A landscape with many peaks, sampled at points; each row gives a point and its height.
A climber steps from a point to the highest of its 2 nearest points, and stops where none of them is higher. Distance is the straight distance between rows; heights are no part of it.
Z_503 h=391: [  7  16  19  12   4  -6 -27  14  17 -10 -38   9 -15  27  12   4   8  18
 -12   0 -23 -11 -23  11]
Z_775 h=233: [  1  -3  -7  33  27 -10 -44   2 -27  -4  22  28  -8  27 -11  -5  -8  -3
  -9 -37  -7 -18 -36   5]
Z_581 h=150: [-17 -38   7   2  10  -7 -15  31   8  26 -15  14 -21   5  -4 -17   0  -3
  -5   2  -3  25  18  -7]
Z_969 h=55: [ 34   4  33 -37  -9 -16   7 -38  42 -23   1  -5 -17 -15 -26 -23   2  23
  26  32 -54  25  16  12]
Z_287 h=210: [ 33   2 -28 -36  25 -26 -26 -18  19  27   8  14 -23   8  28   4  20  18
 -14   5 -30  -1 -39  20]
Z_886 h=264: [ 26  16  19 -39  -1  18  15  -4  14 -18  22  -4  31 -17 -16 -31  -8   4
  12  -2 -19  26 -20 -14]
Z_239 h=272: [ 24  -2  12  34  14  -4 -25  15 -13  12   9  20  -1  25   1   6  -5 -27
  16 -30 -13   9 -36  27]
Z_29 h=285: [-11  -5 -35 -16  28  22  -8 -11   6   3  17  12   5 -15   3 -12  -6  23
 -20  -2  -4 -19  -5 -44]
Z_801 h=528: [ -5  30  29   3  25  -8  18   4 -12  -7 -37 -13  10 -35 -19  -6  34  -1
 -14  -8  18   7  31   0]
Z_4 h=350: [-21 -12 -12   4  23  11  26 -30 -11   0  19  -4   0 -28 -12 -13   4   9
 -28  -1  21 -31  23 -62]
Z_598 h=457: [-10 -41 -13   0 -34  29 -10  17   9   2  18  -8  11  11  30   3 -10  -4
  31  -3  18  27   7  19]
Z_158 h=343: [  3   9  -1  21 -11 -14 -36  50 -18   4 -35  23  11  45  10  18   4   9
 -15   2 -26 -11 -21  12]
Z_64 h=261: [ -1  -3 -50 -30  36  -6   6  -1  -3  12  10   7   0 -29   5 -13  33  -1
  -5   0  25  -2  -6  16]
Z_468 h=465: [-17  20 -62  12 -17 -13 -23   1 -71  -7   3  -6  -9  24  14  36  -3  -6
 -13  10  22 -42   0  17]
Z_546 h=300: [ 15  26   7 -26  23  15  -6   0  24 -13  17  14  16 -15 -17 -42  12   7
  -5 -16  -6   9 -31  14]
Z_496 h=382: [ 12 -19  19   0  19   0   3 -26  41  25   6   5 -33 -11   3 -20  -2  10
  -6  13 -22  10  11 -25]
Z_30 h=635: [  8   7  10  14  -6 -25  19 -13   8  18 -18   2 -10  15  -2  30 -19 -14
   5  11   5   3  -7 -11]
Z_408 h=348: [ -5  -4 -29  10 -23  25  -7  30   1  42  23  34  14  13  12   9 -21 -14
  -1  24  24   6  16  21]
Z_230 h=274: [-14  37  -1  -2 -10  21   3  16 -25 -28 -16 -38  51   2   4  21  -2  12
   6 -27  22  -4   3   0]
Z_877 h=385: [ 28  12  44 -11  24  -7   9   3 -11  -5   0 -19  29 -30 -25  -8  -1  15
  12 -20 -26  34  23 -36]
Z_72 h=474: [-23   0 -24   4   2 -27  -9 -11 -47 -12  -9   0 -24  11  -9  15 -23   2
 -33  -4  -9 -34   0 -50]
Z_174 h=596: [-32  16 -30   9   7   8 -11 -11   4  -8   1  15 -35   9  21  12   2   4
 -35   2  14 -54 -14  22]
Z_99 h=342: [ 11   9 -10 -27   1   9  -8  -5  34  -1   4   3 -11  -7  15 -26  28   0
   2   5  -4  11 -29  54]
Z_374 h=305: [ 10  19 -25   6  14  14   1  -5 -13  20  20  19  18  -7  -2   2   7 -16
 -10  -4  28  -2   2  -3]
Z_218 h=451: [  1  24  29   7   6  -3   0  18  12  -8 -39   5   6  -2 -13 -12  11   1
  -2  -6  -1   9   5   8]
Z_319 h=338: [ 14 -18  -1 -13 -36  42  23 -20  11   2  46  -2  22 -26  23 -18  17  -9
  10  21  24  24  12   2]
Z_31 h=648: [-17  24   8  44  -7  -1 -27  18 -21   0 -15  22 -18  33 -11   4   2 -23
 -18 -10  16 -22 -15  33]
Z_24 h=759: [-43 -19 -22   5 -19  33 -12  27  16   9 -15  19 -36   2  30   6  -7  11
 -27  25   6 -34  28   5]
Z_309 h=204: [ 43 -10  64 -12 -22   6  20  14   1 -13  10  -8  19 -20 -29 -26  -4  -2
  34  18 -60  53  22 -21]
Z_347 h=419: [-36  -7 -21  10 -12   5  19 -19 -40 -10  17   3 -11  -4 -11   6 -26 -11
 -35  -4  24 -41  11 -49]
Z_656 h=521: [-15  19 -56  -2   4 -17  -3 -12 -38   6   0  11 -14  13   0  31 -19   3
 -33  18   7 -47 -15 -21]
Z_680 h=452: [-25 -18  10   8   8 -22  13  -8  23 -14   1  -8  -4  -4 -13 -13   0 -13
  22 -24  27   6 -10  23]
Z_531 h=455: [-13 -23 -15  15 -13 -24 -13  11  -2  -9  -2 -12   2  44  13  26 -22  -9
  25 -22   4  -6 -33  21]
Z_305 h=491: [ -1  15  52  22  11   1  -5  -5 -22 -30 -16 -25  12 -29 -12   8  -4  18
   4 -38  -4   6  32 -31]
Z_967 h=298: [  9 -28  41   3  13  -9  20  15  19  36   6   1   1   1 -42 -40  -2  -7
   0  19 -35  40  30 -38]
Z_221 h=132: [ 20  -4  28 -32 -15 -10  40 -23  10 -17  -9 -33  30 -44 -10   5  15  22
  20  20   3  28  46 -19]
Z_804 h=248: [ 15  10 -27 -39  11  25   8  -4  26   7  26  16  21  -3   5 -11 -18  12
 -11  11  -8   7 -19 -26]
Z_703 h=299: [ 13  17 -12 -11   4 -12 -21  44 -11  -1 -22   0  38  26   9   6  17   3
   7 -11  -8  11 -25  25]
Z_849 h=482: [-31   0 -10   9  20 -17 -26  14 -36 -25 -27 -10  -2  -5   2   4  21  12
 -10 -23  19 -13  -1   7]
Z_818 h=594: [-42  -8 -54   8 -21   8  12  -1  -5  -2  -8 -19 -48   7  42  46   4  -9
 -14  27  15 -60  10  22]
Z_918 h=265: [ 17   4 -12 -11  23   6  -1  29  -6  33  17  31  22   0 -25 -17  -3 -20
 -10   5 -13  25  -2 -15]
Z_569 h=526: [ 13 -39   6  -5 -21   7   7 -19   6   5  -1 -18  -7 -14  30  10   5   2
  35   5   7  29  10   0]
Z_212 h=662: [-22   3  29  13  10 -21  35 -23  -7 -26 -27 -28   2 -45 -20   4  32   6
   0  -4  34 -18  53 -11]
Z_264 h=347: [ 22   0  23  -4  34 -17  -3  -7  35  38   7  14 -36   5 -15 -33   8 -13
 -13   5 -35  21 -12   7]
Z_603 h=512: [-24  13 -24   6 -15   3  26 -30  23  -8 -18 -29 -38  10  44  46   4   1
  -1  20  13 -57 -11  20]
Z_505 h=673: [-35  -6 -36   8 -19  25 -16  10  13  13   9   9 -45  18  44  25 -17   6
 -26  14  10 -56  11  44]
Z_930 h=232: [ 47  14  37 -26 -15  13  27  21  -4  -6  20  -4  27 -11 -24 -17 -11 -19
  27  11 -50  42 -21 -13]
Z_476 h=632: [-12  -2  24  30  -5   7 -16 -16 -23 -25  -5 -10  -9   2   0   6 -17   1
   6 -37   2  -9  -3 -22]
Z_778 h=597: [ 26 -29  27  -8 -17 -12  29 -40  28  13   7  -6 -23 -29   6  -5  20  -3
  26  29   5  29  28  10]
Z_682 h=34: [  7 -24   0 -55   2 -31  17 -26  47 -12  11 -13 -18 -20  -5 -28   4  15
  20  21 -27  17 -14  11]
Z_306 h=380: [ 25  20   4 -15  -3  24   3 -14  23  15   0  -1 -23 -29  22 -16  34  -6
   1  31   0  19   7  31]
Z_357 h=333: [  2 -10  24 -14  35 -15   7  12   2  10 -13 -11  14  -7 -37 -29  -7  11
  -7  -4 -29  22  19 -50]
Z_608 h=397: [-16 -22 -45  17 -17  13  -4  11  -8  14  37  -1  13  18  11  16 -14 -15
  21  -4  41  -2   0  34]
Z_465 h=230: [  6   3 -50 -27  50 -26 -22  -3  -2  22  -1  14 -11   2  11  -5  27  22
 -31   4  -9 -16 -27   4]
Z_865 h=191: [ 23 -32   1 -34  11 -32 -27   7  21  19  -2   3 -25  10  16 -17  15   8
   8   8 -51  34 -33  14]
Z_363 h=313: [ 22   4  28  30  29 -28  -1 -11   9  13   2  21 -22  19 -25  -7  -8 -16
   1 -17 -24  -4 -30   4]
Z_706 h=286: [ 16   3  17   3 -49  44  32 -30  23  -5  13 -31  22  -8  27  -5  14  -4
  30  16  24  26  14  16]
Z_335 h=518: [-14  33 -15   8  21  24 -34 -12 -12 -20 -12  18 -20  -3   9  -6  11  21
 -39 -11   4 -40 -17  -1]
Z_786 h=565: [-26  21  19  30  23 -15 -15   8 -23 -20 -16   8 -11   6 -29 -10  11 -15
 -21 -34  18 -23 -13  12]
Z_323 h=654: [ 21 -26  40   0  -9 -29  30  -9  35  24   5   9 -20  -8 -27 -24   7 -23
  18  25 -11  35  17  18]
Z_88 h=171: [  1 -47  -8  -1   5  -4 -37  26  13  14   6  21 -24  15  22 -16  -6   8
   8  -8 -23  25 -10  16]
Z_172 h=506: [ 14   4 -10   9 -34  20 -11   5  -2  14   4  15  15  31  19  33 -43  -5
   9   9  -9  -5 -13 -28]
Z_419 h=414: [-30   0 -47   1  -4 -10 -31  20 -53 -23 -18 -19  11  20  19  27  15  14
  -1 -13  18 -24  -6  22]
Z_181 h=89: [ 22   6  39 -16 -10   1  14 -34  34 -32 -20 -19   6 -27 -11  -9   3  36
  20  12 -17  12  34 -14]
Z_127 h=428: [-10  25 -47   8 -32  25 -11   0 -27 -11   6   0  31  39  11  34 -44   7
   1   7  16 -31 -13 -13]
Z_413 h=231: [  6   6 -14  -5  29   7 -22  39 -16  -3  27  27  41  13 -24 -25  -9  -9
  -3 -30  -4   5 -25  12]
Z_707 h=425: [-28  26 -24  13 -16   0  36 -14   4  -5 -31 -28 -13   2  12  36  21 -14
  -3  20  40 -34   5  23]
Z_649 h=517: [-24 -41   9  21   9 -40 -11  15  -3 -12  -5   0  -6  18 -15   4 -17 -15
  13 -35   3   2 -15   0]
Z_589 h=567: [ 17  10  -2  23  -9 -17 -15 -13 -14  19  -4  17 -14  29   8  38 -39 -11
  -5   0 -21 -12 -24 -35]
Z_588 h=519: [-37 -13   2  11   4  -1  26  -6   0 -19  -8 -16   3 -20  -8  -4  15  -8
  -5 -13  44 -19  18   5]
Z_726 h=440: [ -4   0  -2  -7   7  11  15 -26  24   5 -12  -1 -24 -21  17   6  13  14
  -3  16   7 -13   8  -7]
Z_802 h=304: [-20  15 -23  26 -33  13 -12  28 -25  22  -4  24  -2  33   4  32 -32 -15
 -16  22  16 -23  20   2]
Z_151 h=174: [ 25 -16  53 -32 -21 -24  31  -8   7 -13  11 -21  25 -35 -46 -26   9   9
  22  28 -31  46  47 -20]
Z_777 h=328: [ -7  -7  44  18 -11  13  23  12  -7 -17  22 -20  36 -24 -10 -15   3  -9
  12 -38  27  16  25  -1]
Z_475 h=250: [  3  26 -34 -26   2  10 -12  21 -24 -22  -5 -34  59  15  20  13  16  18
  13 -22  10   8 -20  24]
Z_655 h=716: [ 32  17  40   4   5 -24  26 -21  27  22 -20   9 -12  -7 -25   7   1 -10
   8  30 -11  16  18  -1]
Z_388 h=360: [ -9  31 -23   4 -15  22  14 -10 -17  -4   3  -3  27  10   0  24 -14  -7
  -8  -1  33 -17  -8 -12]
Z_875 h=513: [  6 -14  47  40 -22  24  -4  14 -21 -10   9   6  11   8  -9   8 -33  -9
   8 -27  -8   7  15 -43]
Z_316 h=399: [ -1 -27  18   0 -30  29   9  15   2  -7  25 -13  35 -12   4 -23  -3 -18
  28 -11  18  40  11  16]

Call two points neighbours if one is among the 2 nearest of the other. Go from one point of each pair to the other, from neighbour to neighbour, staying as high as possible. Name the lowest point that can't be avoided.
Z_212, Z_649 | Z_680
Z_24, Z_656 | Z_419
Z_31, Z_24 | Z_849

Where does a climber stop that starts at each point below?
Z_475 | Z_212
Z_918 | Z_655
Z_682 | Z_655
Z_804 | Z_656
Z_88 | Z_655
Z_230 | Z_655
Z_181 | Z_726
